Each row is a point on a landscape with many peaks, with its height.
A climber steps from a point to whichever of its 2 nearest points has the largest rise for the distance, and stops where none of them is higher. Distance is the straight distance between rows; heights are no part of it.
Q_996 height 164: [-10 -14  35 -20  12  11  -6   7  -6  -6  -1   6 -34   8 -13 -19  21  15
  23 -18 -10  17 -19  -3  -5  -8  -9  35 -42   2]
Q_974 height 819: [ 28  -4  12  -8   9  27   8   5 -19 -12 -14 -15  18 -22  21  38   6 -23
 -19  17  17  19 -20  -9   2   0  25 -18  15  -5]
Q_152 height 438: [ 14   2   7   9  -7  -8   2 -13  43   3  21 -14  -3   0 -19 -26 -29  30
   2   2 -15   7  21  10   5  -4  -3 -27  22  -3]
Q_48 height 283: [ 11   2   1   8   0  40  -4  33  -3 -13  -9 -46   6 -22  23 -17  -3 -25
   3  -7 -16  12 -24 -18  -6  -6 -20   0  13  11]
Q_604 height 258: [-19  12 -10  23 -23   3  -2 -19  25 -15  18  11   1   5 -17 -23 -28 -17
  -8   2  14   5  31  -7  13  11  -8 -27  14  -7]
Q_441 height 411: [ 24  10 -13  -8   4 -16  20  17   2  11  -3  10  42 -12 -22 -16 -19  -1
  -2   9 -22 -16   9 -19  11 -24 -43  -5  37 -22]
Q_679 height 239: [ -1  17  -4  17  -6  -5   3 -25  -9   7  -4   6 -23  12  -4  -8   6   4
   7   7  43  -4   6  33 -25 -22  28  28 -42  -1]
Q_168 height 830: [ -5 -33  -1 -12 -14 -13  30  -7  23  15 -11 -16   0 -23 -33 -35 -37  36
 -11  -6 -13 -14  -3   2   1 -34 -20  14   1 -14]
Q_879 height 828: [-13  21   7   8  41  -1 -20  10   2  -9 -18 -25 -17  13   5  16  61   2
   9   5   1   1 -16  32 -16  -1  -5  19   3   7]
Q_878 height 256: [-13 -27 -10   3 -24  13  26   8 -15   9 -18  30  18  13 -25  -3 -28  20
  17 -24  -9 -27  17 -21  -1   1 -44   6  -1   2]
Q_770 height 434: [ -5  26  18   6  13  -7 -19  -2  -1   2  14  22  -7  12   5  16  20 -14
 -17  16  16  12   7  28  -1  23  28   0 -20  -6]
Q_394 height 135: [ -8 -16  28 -10  19   8 -32  10   5   0  -1   7 -28  12 -10  15  49  18
  10 -13 -19  15 -27   5  13  22 -11   3 -10  17]
Q_570 height 127: [-17 -26  32   5  -8   6   8  -3  12  -4  14  -6 -46   7 -24 -29 -25  26
  -2 -28   2  18 -15  10  14   9   7   9  -5  -5]
Q_934 height 880: [-20   6 -36   9 -26  -9  -6  -2  13  13   0   5  13  -5  -4 -12   2 -19
 -10  14 -18  -7  34  -7  10  23  18 -28 -13  18]
Q_173 height 331: [  1  19   7  25  16   3 -44   4   9 -15  38 -18 -11 -12  22  14  16 -32
 -10   5  -6  28 -11  19   0   8  22  -9  12  42]
Q_43 height 726: [ -5  -2   1   3 -10  11 -14 -18 -22  14  -7 -14 -22 -12  30  -9 -23 -13
 -21  12  23   2  -9 -13   0  -8  34  16 -28   6]
Q_602 height 793: [  1 -14   3  -4  40 -12  -5  13  13 -21 -22 -50 -16 -18  26  -9  28 -10
   3  -1   6  15 -34  17  14 -23  20  24   7  11]
Q_59 height 193: [  7 -11  -1 -15  32   9 -17  14   5  -3 -17 -18   6  -8   7  53  40   3
   0   8 -17  -5  -4   7   2   9   6 -11  36  17]
Q_39 height 815: [ 25  -9 -22  -7  10 -14  24  -2  20  24 -29 -29   6  -9 -14 -19 -15  23
  -9   7  -9 -20 -17  22   4 -47   3  15  28  -1]
Q_915 height 703: [ 14  -2  24  12   8  -3  -7  -9  21  17  -2 -19 -25  17   1  24  -9  32
 -28  22   3  -7  -1  43 -14  -6  24  -2  12 -14]
Q_890 height 641: [ -1  -3  39  12  28   1 -12  -1  31  25   5   3 -27  27 -13  23  -1  31
 -12  -2  14  -5 -12  52  -5   3   0  20   5  -2]
Q_626 height 269: [  0  17  -9  -9 -55 -12  21  -8  11  12   4  15  36 -27  -6   2  -6  -6
 -11   7   5  -7  33 -16  -3  38  -6 -48   0 -16]
Q_399 height 300: [-14  -6  -5  41  12   9  12   8 -25  11 -16  19  -9  24 -22  -4 -10  34
  10 -38 -17 -16   5  -4   1   6 -32  11  25   1]
Q_37 height 893: [ -2 -17 -11  -6   2 -25  31   2  15  27 -15 -21   4   7 -36 -46 -14  28
  -7   0  -3  -6  -2  14  16 -44 -15  19  18  -8]
Q_204 height 537: [-22   0 -13  30  14   9 -17  -6  -3   9   4 -24 -14   8  16 -41 -19 -32
  -4  -3  32   4 -11   6  13  -6  11  18  -5  29]
Q_256 height 883: [ 24 -11   1  -1   5  19  15   0   4  12 -15 -11  -1 -15  14  33 -12   9
 -32  22   6   5 -14  -3   0  29  20 -31  13  -1]
Q_841 height 370: [ -5   3  -1  31  43  -4  10  -2  14   7 -16  -2 -39  21  20   1  10  18
   3 -11  35  -9  -8  42 -12 -30  35  26 -13  12]
Q_609 height 705: [ -8  -5  16 -18   5  -9  -9 -15 -17  20  13  19  14  24 -48  22  -8  34
  17  -6   0  -6   6  18   7  11 -26  17  20  -6]
Q_612 height 233: [-23 -35 -12  -2   0  18  24   6  -5   0   3  14  -5  19 -33 -35 -22  10
  20 -20  -6 -11  10  -5   0  -6 -21  20   0   4]
Q_379 height 137: [-10 -14  19 -14  -2  13 -25  10 -22  -2  -1  11 -23   9  -2   7  29  -8
  25 -21 -12  11 -11 -11   4  18  -7  10 -25   8]
Q_478 height 533: [ 10   4 -30   3  33  10  18  21   5  -7   4   2  19  15   1  -8  -5   1
  18  -9 -20   3   3 -14  17  -3 -23  10  30  20]
Q_828 height 343: [ -9  31  45 -13   8  -4 -10  -8  -6   1   2  22 -11  20 -32   0  32  25
   3  -9   8  19 -15   1  -1  12  -5  24 -23 -25]
Q_958 height 189: [ -8  15   1  -9 -36   0  13  12  10 -12  -5  15  26 -18  11 -16 -37 -24
   4  12 -19  -5  15 -44   2 -10 -28 -29 -13 -18]
Q_192 height 664: [-24  20   3  14  -9 -11 -14  13 -29   2   8  26   3   6  -6  -1  44 -23
  23 -43 -23  11   1  -4   5  32  -4   4  -7   7]
Q_789 height 151: [ -8   4 -15 -11 -29 -24  -1   1   4 -18  -3  -2  24 -12  -2 -34 -28 -18
 -16  18  -4   9   9 -36  14 -20  -9 -10 -22 -33]
Q_463 height 389: [ 11  18  -3  -3 -22   2  20 -19  41  10   7   0   2 -13 -12 -25 -23  30
   5  23 -19 -13  38 -20   3 -12 -29 -30  11  -8]
Q_876 height 461: [-16 -17  -3  -7  -8 -24 -37  -5   0 -11  14 -17 -13 -24   8 -21 -18 -24
  -6   5 -21  28  -5 -33  13  -3   9  -5 -33  -6]
Q_739 height 590: [ -4 -19  50  -7  37  -8 -29   2  21  19  -6 -22 -22  11 -27  14  23  39
 -11   3   3   5 -20  42  -7   7  -9  21   9   9]
Q_52 height 412: [  4   3 -25 -17 -33 -11  31 -13 -20   9 -10  34  27   7   2   2 -27  -2
  13   2  12 -27  18 -16  -8   1 -12  -5 -20 -21]
Q_647 height 554: [  0  11  -3  12 -20   9 -22 -17 -13   1  20 -12  15 -31  14   2  -4 -36
 -29  22  10  11  -1 -15  -1   6  30  -7  -5  19]
Q_289 height 272: [  2  10   6   7  12   0  -6   5 -15  -4   9  -9   7  24 -13  -2   7  -3
   8  -9 -10  13 -14  16  -2   3 -10  15  28 -13]
Q_278 height 639: [ 42 -12   4  -8 -15 -14   2 -30  16  -2  22   1  -8 -11  -2  20 -12  14
 -36  32  13   1   2  35  -7   4  19 -23  -8 -13]
Q_840 height 162: [-25 -27  14  12  -8  -9   6  -2  13  -5  -3 -28 -24  -8 -16 -52 -14   5
 -12 -23   2  18 -15   2  10   2  16  18 -10  -7]
Q_279 height 196: [  4  18  -2  23  -4  17   3  12  -7   1   5  -9  11   9  11  18   1 -15
  -7  -4  -6   6   3   0  -7  18  13 -21  21  20]
Q_370 height 623: [ -4 -19  18 -17  50 -10 -16  -4   4  21 -19 -19   1  21 -23  23  20  26
  -7  18   8 -14 -17  33  15 -11  -6  29  20   6]
Q_806 height 275: [  7   8   0 -29  24  -5  -3  26 -30 -21 -17   1  14 -24  44  36  35 -36
  15   9   6   6 -17 -25  -2 -18  12  14 -20 -10]
Q_707 height 299: [-26   2   3  11 -41   3   5 -18  21 -15  10  40  10  19 -22  -8 -22  -6
   4 -25  19  -9  30 -16  15  35 -16 -42  17  -9]
Q_952 height 454: [ -9   4  -9 -15 -18 -17  13   7  29  -3   1   4  25  -4 -39 -35 -15  -8
   0  12 -27   2  18 -17  13 -24 -47  -8  12 -30]
Q_601 height 310: [  4   9 -12 -10  12  -6  12  37 -29 -17 -23   8  35 -14  55  30   6 -35
  20 -13  -4   1 -14 -42  -7  -4  12   1  10  -3]
Q_55 height 226: [ 25 -14   4 -16   3  21  -5  21  -5   1 -12 -36  17 -28  12  45  13  -7
   3  14 -22   0  -5  -7 -17  -6  -7 -22  26  -1]
Q_973 height 607: [ 27   0   0 -16  43  -7  14   0  -3 -25  -8 -25   1  -1  10  25  29 -26
   8   7  22  16 -34  12   7 -42   3  20  13 -16]
Q_165 height 685: [ 26  -9   3 -28 -46   7  18 -11  16  -1   9   0  24 -22  -3  -8 -34  -6
  -9  34  -2  -4  10 -20 -12 -12 -28 -17 -21 -40]
Q_312 height 241: [-15  19  29  21  10   3 -42   1   7   0   8  -1 -44  11  12   7  33  10
  -5 -22 -14  10   2  18  11  21  24   5 -16  18]
Q_287 height 814: [ 16  14  18 -21   1 -13   0  -2 -11   2   3  12  -2 -13   3  40  12  20
  -5  10 -19  16  -3 -11  -5  11  24 -11  -1 -19]
Q_836 height 629: [  2  18 -19   4 -13  -5 -22  -8 -16   9   7   8  14 -27  25  25   3 -33
 -30  23  25   5  11   2  -4   8  51 -27  -8  32]
Q_35 height 409: [-18 -13   2 -10 -26  -8 -18  18  -8 -18  22   0  10  -9  15 -23 -21 -36
  18   0 -25  10  -7 -36  13  -7  -9   4 -15   1]
Q_972 height 635: [ 20   9  -2  -7 -58   8  10 -32   1  -3   8 -16   5 -18 -12 -13 -30  -5
 -17  30  25  -5  17  -8  -8 -10  -7 -19 -12 -32]
Q_927 height 636: [-36  11  -4  26 -13   5 -21 -12 -17   3  -3  -9 -26   6   7 -32 -14  -5
  -7   1  23   2  -1  -5   1   5  26  23 -24  -3]
Q_426 height 552: [  5  39   8  10  15   7  -1  21 -33  -8  -3  11  20  -4  15  38  49 -15
  33 -17  -8   3  -8   5 -35   8  -4   1  15  14]
Q_894 height 775: [ 12 -26  12 -23 -20   6  30   5  34   5  -6 -14  -5 -26  -7 -39 -35  24
  -3   8 -21  -2   1 -20  -2 -25 -31 -12 -16  -6]
Q_416 height 700: [ 19  -4 -18   8 -12   3   3   0 -24   6  -8  -2  25 -34  25  31  19 -37
 -49  26  16  -6   5  -3   2  -8  47 -26  -2  13]
Q_851 height 333: [-16  -3  12  -6 -44  -8   2 -15 -16   2  13  35  10   5 -11   2 -15   4
  10 -36   5   0  14 -19   7  53 -10 -25   7 -23]
Q_863 height 56: [  2   3 -15 -10 -36 -11   2 -45   5 -11  36  11 -27   4  20  11 -15  19
  -8  15   8 -24  11   5  -5  23  24 -15 -36   2]
Q_921 height 581: [ 33 -27   7  -6 -11 -13 -11 -27  11  -1   9 -23 -22 -27   3  -2 -14   9
 -32  27  22  23 -19  12  -4  -4  33 -11 -31 -18]
Q_240 height 687: [  0  27  14   4  -7  -6  -9   3 -13  10  10  13   5 -20  15  44  20   1
  13 -21 -23   3   7   0 -16  38  29 -33  22  17]
Q_18 height 277: [ -6 -12  -2   9   4   2  21  10 -36   7 -19  42   3  27 -15   9  -9  23
  20 -33   5 -16  11  -7 -12  17 -23  12   8   0]
Q_638 height 103: [-16   1   4   0 -29 -18  -9 -17   2 -17   5 -19  -3 -21   3 -38 -36 -20
 -11  11  28  16  -9 -26  16 -23  11   0 -23 -23]
Q_128 height 307: [  2  21 -23   1 -37 -12  35 -17   4  15 -15  32  37 -21  -8   4 -13  11
 -12  -2  20 -36  44 -11  -7  22 -17 -41  13 -26]
Q_711 height 148: [ 11  26 -24  44   5  13  26   8 -12  11   7  25  21   1  13  17 -11 -18
  -3 -12  18  -6  27 -14 -14  16  19 -22  14  24]
Q_522 height 244: [  1  19  18 -44  20 -10  -8  19 -18 -10 -30  20  14  -6  25  34  38  -3
  14   4  -4   1 -17 -24 -15 -18   4  15 -39 -18]
Q_859 height 186: [ -7   4 -22  20 -22 -15   5 -19   2   5   6  -5  -9   5 -11 -29   2 -15
   5  10  33  -6  15  34  -7 -25  25  12 -21 -15]
Q_134 height 471: [ 17 -17 -14 -19  -6  11   7  17  -3  22 -15  10  39   0 -10   3 -14 -10
  -6  10  -5  -4  10  -9  12  12 -22 -15  15   0]
Q_241 height 202: [-25 -39 -10  -2   5   5  22   2  10  -9   4  -8 -18  -7 -13 -52 -27  -6
  -7 -28  -9   9   2 -10  14 -17  -5  18 -18   5]
Q_21 height 358: [-12  -9   2 -31 -30 -27  13 -18  -9  -4   2  51  17   4  -4  19 -15   5
  25 -30   0 -16   9  -9   3  45  -6  -3 -10 -19]
Q_469 height 481: [ 13 -22   5  -4  -7 -15  -7 -10  21   4  18 -10 -18  -1 -25  -4 -16  23
   2  -1 -18  16  -5  15   4  -7  -3  -1  19  -8]
Q_939 height 439: [ -7 -20  -4  15  46   3   8   5  31   3 -16 -17 -19  15  20  -7   6  -5
 -15  -1  26  -6 -12  37   2 -15  27  18   5  18]
Q_668 height 489: [ -9 -21  -5 -30 -26 -12  16 -15  48  -5  14  13   8 -11 -32 -35 -23   6
  -5  17 -12   0  22 -28  20  -9 -53 -18  -3 -19]
Q_566 height 551: [ 12 -19 -10 -17  48  10  12  -3  -4 -10 -20 -17 -10  13  16  26  32   1
  20   2  29 -18 -14  22  -4 -42   9  21  24   3]
Q_330 height 344: [ 15  11 -23 -13  23 -16  26  42 -14  -6 -39  15  45  -6  28  20   0 -20
   3 -23 -14 -14 -13 -27   9  -9 -14   2  23 -17]
Q_337 height 309: [  0  17  27  -3   5   0  -5  -2 -15  -9   6   9  -1  16 -20  -5  21 -11
   3   3  16  33 -13  13  -1  -2  -2  24 -13 -28]
Q_226 height 729: [-24  21  -1   2  10 -22  -1   9 -27  -2   2  17   5   6   6  -7  27 -24
   5 -20  -3  13   8 -21  17  19  14   7 -24   2]
Q_948 height 542: [ -1 -32  12 -31 -18   0   1 -10   6  -5  13  16  13  11 -42  -1 -29  12
  -5   3  -3   9   4   1  18  16 -30   2   7 -19]
Q_91 height 535: [-11 -14   4 -13 -30 -10  -6 -27  12  -3  10   0 -21  16  -6 -15  -8   2
 -17  16  29   7  10  12   7  16   9  14 -29 -20]
Q_872 height 637: [ -4   3  15  -8 -16   3 -16  21 -14   6  -2   7  16 -15  10  31  21   0
  18 -46 -32   0 -11 -21 -10  47  11 -30  28  14]
Q_931 height 301: [ -5  16 -10  19  35  -5   3 -12  -8  14 -23  18 -31  27   9 -11  25  12
   3  -1  32 -12   5  10  -3 -22  27  32 -38   4]
Q_507 height 383: [-11  -9 -15 -31 -38 -30  11 -17 -12 -16  11  37  17   5  12   5 -26   2
  16  -9   7 -16  16 -27   7  12   0  -7 -25 -26]
Q_51 height 801: [ -4 -25  12 -12   4  11 -12  -3  -3  -5  -4 -28 -21 -11  32 -11 -12  -5
   4   5   6  12 -18 -31  -3  -8  31  15 -30   4]
Q_937 height 520: [ -5 -44  -1 -39 -30  -1   7 -18  25   0  11  14   6  -3 -44 -18 -24  26
 -14   7 -13 -19   3  -7  15  18 -55  -6  -6  -9]
Q_130 height 800: [-19  -6 -25  11 -11  -4  -9  -2 -11   2   0  18   3  12  12  -7   5 -22
   9 -10  -4  -2  21 -13  10  25  10  -8 -15   9]
Q_484 height 518: [  6 -19  -8 -10  -6 -24 -21 -16  10 -10  17 -17 -15 -19  -7 -14  -1  -8
 -13  15   0  33  -1  -2  15   4  28   0 -26  -7]
Q_574 height 670: [ 11  -9   6 -20  31 -18  -4  -5 -10  20   2  10  17  15 -34  26  11  25
   1  19  -7   3  -3  15   5  -8  -9  16  19  -8]
Q_482 height 737: [ 21  10 -27  11  11 -11   4   6  16  20 -21 -16   4   4  -7  -3  -8  29
 -11  11 -19 -16   5  15  -2 -19   6  -5  32   2]
Q_980 height 727: [ 19 -13   7 -24 -35   5  29  -5  25   2 -11  -3   7 -28 -11 -40 -30   7
 -23  33   8 -14   6 -19   5 -31 -39 -15 -16 -35]
Q_271 height 762: [ 24  -4 -11  -8 -11   5  11  14 -35   5 -19 -10  30 -17  20  11  10 -40
 -22  20   7   1  -7 -11   9 -17  18 -13  -1  -3]
Q_209 height 823: [ 17 -27   8 -15   1  18  13  -8 -10  20 -24  -7 -15  -1  -4  19 -28  45
  -8   2 -11 -21 -13  -9  -2  -1 -17  12  20  -1]
Q_598 height 252: [ 12 -19  10  -3  -4  37 -12  23 -14 -18  -5 -49  10 -15  20  18  14 -22
  14  12 -18  15 -23  -9 -17   1  -7  -3  22   5]
Q_199 height 580: [ 10 -21   0  -8 -48   5   1 -30   9  -1  14  -4  -6   3 -20  -9 -24   9
  -8  16  11 -13   4  19  -7  14 -11   2  -8 -20]
Q_151 height 194: [ -2   5  26  17  -7   7 -27  -1   3   8   4  -5 -30   7  -4  12   6  18
  -2  -7 -18   1  -2  19  -7  14  20 -19   3   9]
Q_814 height 501: [  0 -15   6   0  65   5   6  -3  35 -19 -19 -10 -18  17  15  18  32   6
   9   0  23   3 -20  36  -2 -25  16  20  22  11]
Q_200 height 346: [ 15  33 -19   0 -15   4  36 -17  14  32  -6  24  21 -13 -11   0 -15  27
   1  22  -3 -32  39  -8  -6   2 -26 -33  17  -8]
Q_180 height 755: [  9  17  11  -4 -26 -12  -6 -11  -9   4  13  14   3 -20   6  39  12   4
 -22  16  -8   9  15   6 -16  34  39 -29  -1  -2]
Q_810 height 451: [-12  19 -14  35  -1  17 -14   3 -10  -5  25  -8   3  -4  10 -36 -18 -33
  11  -1  14   3   6 -24   7   6  -1   0   7  32]
Q_990 height 896: [ -2 -20  -3   7  20   2  -5  13  16  -3 -19 -60 -19 -23  30 -31  -9 -10
   3  -4  12  12 -25 -13   5 -20  24  14  -7  24]
Q_599 height 658: [ 23   5 -13  -4  37   0  16  12 -16 -22 -15  -8   5  -2  22  13   2 -16
  -5  -7  11  14 -32 -10  17 -34  16  11  22 -10]
Q_549 height 782: [  3 -38  24 -16  -6  25  17  10  -2  19  -9 -11  -4  11 -26  -9 -34  31
  13 -13 -25 -21 -13  -4  -7 -18 -31  20  11   0]
Q_716 height 659: [ -7  -1  13 -13  50   6  -3   3  12   0 -17  11 -20  20 -20  12  43  35
  22  -2   7   2 -16  28 -12 -17 -10  38   0  16]
Q_695 height 230: [  6  19 -10  -9 -37  -1   8   2  -7  -3   7   0  30 -25   6   4 -17 -18
  -2   3  -4   5   9 -29  -7  18   4 -33   4 -15]
Q_660 height 586: [-13   2 -17  30  24  -4   2   3  23  -5  17  -6 -15  29  -5 -33  -9   4
   1 -12   5   4   9  33   7 -11   8  10  15  21]
Q_335 height 706: [ 19   9 -12  14 -18  -4  -6 -11  23  17  -1  -2   6 -13  -4  11 -10   3
 -41  36  -1  -7  13  30  -3  -3  27 -34   8   4]
Q_111 height 317: [  2  11 -12   4   5  18  13  49 -23 -26  -6 -33  28  -1  29 -21  -3 -30
   1 -12 -33   4 -23 -16   6  -5 -36  15  15   4]
Q_71 height 98: [-14  23 -37  47 -17  17   6 -26  15  -5   6   8  -3  -8   2 -41 -38 -24
  -3  13  46 -19  39 -14  -4 -21  -7 -21 -13  23]
Q_838 height 133: [ -6 -17  15 -21  -6  -3  -9 -21   8  -9  28   3 -38  -2   2 -25  -2  14
  25  -7  -4  13   0   2   4 -12  10  22 -41   9]
Q_210 height 791: [ -5  18 -21  21 -20  15  -4  -3  19  14  12   2  14 -11   4   1  -4 -27
 -30  28   2  -8  32  15  -1  15  12 -35   1  26]
Q_893 height 308: [-17  31   7  45  27  -9 -21  -1  14 -11  29   9 -27  25  15   6  12   2
  -7 -18 -12  14   2  29   5  12  25  -1  12  16]
Q_267 height 375: [-19  -1  -5  -1  -1 -16 -11  37 -25 -17  13  -1  23   8  35 -29 -21 -43
  14  -1 -25   8 -17 -35   9 -29 -24  19 -17  -4]
Q_368 height 470: [ 13   5  -1  23   6  11  -5  -5  -5  -2  14 -31  -2 -13   7  10   3 -39
 -18  22  32  14   0  11  -6 -16  28  -1  13  10]
Q_108 height 870: [ 30 -24   0 -16  -5  34  21 -14   7  18 -28  -9   0  -6   7  16 -28  22
 -36  22   6 -24 -10   3   3   8  -1 -10   8 -11]
Q_583 height 500: [ 24  -9 -18 -13   7  36  17  18   1   3   8  -6  25   0   5  -2 -10 -18
  11   3 -19  11   6 -13  -2   5 -29  -6  24  13]
Q_880 height 716: [ -1   7  -9   3  39  19   5  13 -11 -35 -13 -37  -7  -1  36   3  25 -14
  -1  -5  16  15 -39  -1  15 -11   2  16  22   6]
Q_531 height 95: [  6 -13   6  -3 -21  -5  -7 -32   8   3  21 -16 -35  -5  20  -7 -11  24
   6   8  11 -12  -4  10 -12   0  23   3 -47   5]
Q_691 height 745: [  4 -21  12  -1  -9   9  -7   1  -9  27   5  -7  -5  19 -36   2 -14  28
  24 -16 -21 -14   5   8   2  -2 -31  13  25  20]
Q_34 height 656: [ -4  10 -28  35  27  -2   5  15  32   5   6   0  -3  17  -8 -11  -5  15
 -13   3 -14 -11  12  36   8  -5  -8   4  40  11]
Q_190 height 384: [  1  31  39   0  26   7 -25  -3  15  -1   6  29 -22  22  -5  15  36  22
  -8  -2   6  16 -11  12  -1  30  13  -5 -28  -9]
Q_418 height 604: [-21  20 -18  34   7  -8 -11  15 -24   5   6  26   2  21   4  13  45 -11
  23 -37  -9  -1  15  20  -9  32   5  -5  -3  32]
Q_387 height 27: [ -5  -9   0  -5 -40 -12  -4 -34   7  -3  22  15 -17   4   4  15 -11  28
 -21   7 -13 -26   9   8  -3  55  -2 -24 -19   0]
Q_348 height 345: [-17   1   0  -7  10   1  -1  50 -29 -36   6   5  30   7  43 -11   0 -40
  26 -22 -37  -3 -27 -27  -6  -2 -34  10  -8  11]
Q_46 height 402: [ 11   0  12   7   6   2 -29  -4  -4  -4  30 -40 -11 -24  15   8  21 -28
   1  15  16  27  -8   4 -14 -10  30  -1  -8  26]
Q_306 height 609: [ -4  -8 -10 -24  46  -3  14   5   8  -5   2  21 -19  24  -9   3  17  24
  15  -6 -14   4  -3   5   8 -12  11  37   5   6]
Q_357 height 96: [-13  39 -36  57  -8  11   8  -3   2   1   5  18  23  -2  15 -20 -20 -24
  -8  -1  27 -10  38 -15  -3   8  -1 -30   6  25]
Q_466 height 742: [-10  31  29  -6  32   6 -27  18   2   6 -26 -10   0  -4 -10  45  71   6
  -8  20  -3   0  -2  22 -16  14   5   8  -2  11]
Q_639 height 758: [ 24  -3  22 -14   7 -11  -3 -20   8  11   4   1 -26   2   3  33  -1  46
 -16  17  -5  -2  -9  10 -12   3  23   2   1 -12]
Q_768 height 237: [ 24   9  -2   8  -2  14   4   1 -12   1  -9 -17  10   5  -7   1   0  -1
  -1   7  -1   8  -8  -7  -5  -5  10   1  12 -10]
Q_218 height 597: [  7  16  15  -3  -9   1  -6  27 -27  -5  12   7  20  -5   6  28  23 -10
  41 -37 -35   3 -12  -1 -18  18 -15 -13  25  16]
Q_336 height 150: [ -2   3 -22  27 -26   2  -2 -22   9   0  -1 -16   0   0  -4 -36 -25 -20
   2  11  27 -16  32   6  -6 -23   1 -13  -9  11]
Q_432 height 385: [-11  14 -12  44  -3   8   1  10 -17  -4   4  -7  -6   1   8 -33 -28  -6
  12 -17  -7  -2   3 -25   0 -14 -12  12   4   3]
Q_88 height 730: [-12  12   6   0  51  -2   0   4  12 -11 -33 -25 -27   6   9   0  58  31
  31 -10  18  -5 -15  26 -20 -33  -8  40   0   3]
Q_835 height 374: [ -4  33  -2  46  19  -9 -12  -3  -3   3  24  24  -6  27  11  11  -7  -8
  -8   2  17   4  12  20  -8  12  26  -4  -1  -1]
Q_431 height 191: [  0  -5  21 -31   4  17  -6  -9 -12   8 -14  30 -27  14  -7   7  31  30
  24 -11   1 -15  -5 -13 -16 -12 -14  27 -31   1]
Q_70 height 441: [  8 -21 -21 -28 -14 -11  13  -5 -16  17  -2  25  28   1  -8  22  -5   1
   0  11   1 -26  13  -9   2   6  -2  -2  -1 -17]
Q_790 height 517: [ -3 -42  12 -25  14  -5   6   0   0  -9   7  13  -9   6 -36  -4  -8  21
   1 -13 -17  14 -10  10   9  -5 -18  20  -1  -9]
Q_614 height 379: [ 19  17 -21 -19  12 -10  25  36 -16  21 -33  19  57  -4  -5   6 -11 -13
  -2   6 -21 -18  -7 -29  11 -18 -40 -10  33 -15]
Q_593 height 484: [-23  14  10  -3 -15  -9 -16 -17  -2  -4   8  24 -15  25 -14   3   9 -14
 -11   9  38  15  13  25   6  30  15   0 -43 -21]
Q_992 height 571: [  5  -9 -24  -8  46   2  14  13   0 -26   6   9  -3  13   6   4  25   0
  13  -9 -13  13  -9  12  19  -7  -6  25  33  10]
Q_447 height 165: [-12  -8  10  -8  26  -3 -22  20   3  10  -5  -1   5   7 -10  42  50   5
   5  -3 -22   0 -16   9   5  40  -6  -3  24  14]
Q_442 height 216: [ -3  17  12 -27   7   8  -5  13 -23  -6 -30  25  -6   9  12  23  29  13
  41 -15 -16 -12  -4 -21 -21 -21 -10  22 -37 -10]
Q_269 height 541: [ -1  40   2  23  19 -10 -22   8 -20  -4  21  26  15  11  10  35  48 -16
  23 -20   6  -1   7  30 -29  27   8  -4  11  37]
Q_925 height 207: [-25   3  -6  22 -40   4 -15 -31  32 -19  25 -12 -11  -5 -14 -39 -25 -15
  10   0  15   7  30  -9   0 -14 -13 -19  -6  16]
Q_233 height 337: [-11  10 -12  41   4  13   9  25 -32 -13  -6  -3  -4  11   0 -18  -7   5
  20 -44 -23 -10 -12 -18  -3  -7 -33  15  24   1]

For each start below, name the point where the climber stops.
Q_394 -> Q_934
Q_35 -> Q_934
Q_241 -> Q_990
Q_939 -> Q_990
Q_711 -> Q_37
Q_604 -> Q_879
Q_312 -> Q_37
Q_958 -> Q_948
Q_387 -> Q_37
Q_173 -> Q_256
Q_370 -> Q_256
Q_522 -> Q_948
Q_638 -> Q_934

Call two points neighbours if one is among the 2 nearest of the other. Go from one point of each pair to the other, from neighbour to neighbour, staying as high as possible. Name the lowest point that can't be avoided.
Q_37 / Q_948 -> Q_394
Q_934 / Q_287 -> Q_269
Q_287 / Q_879 -> Q_447
Q_287 / Q_256 -> Q_739
Q_287 / Q_37 -> Q_893
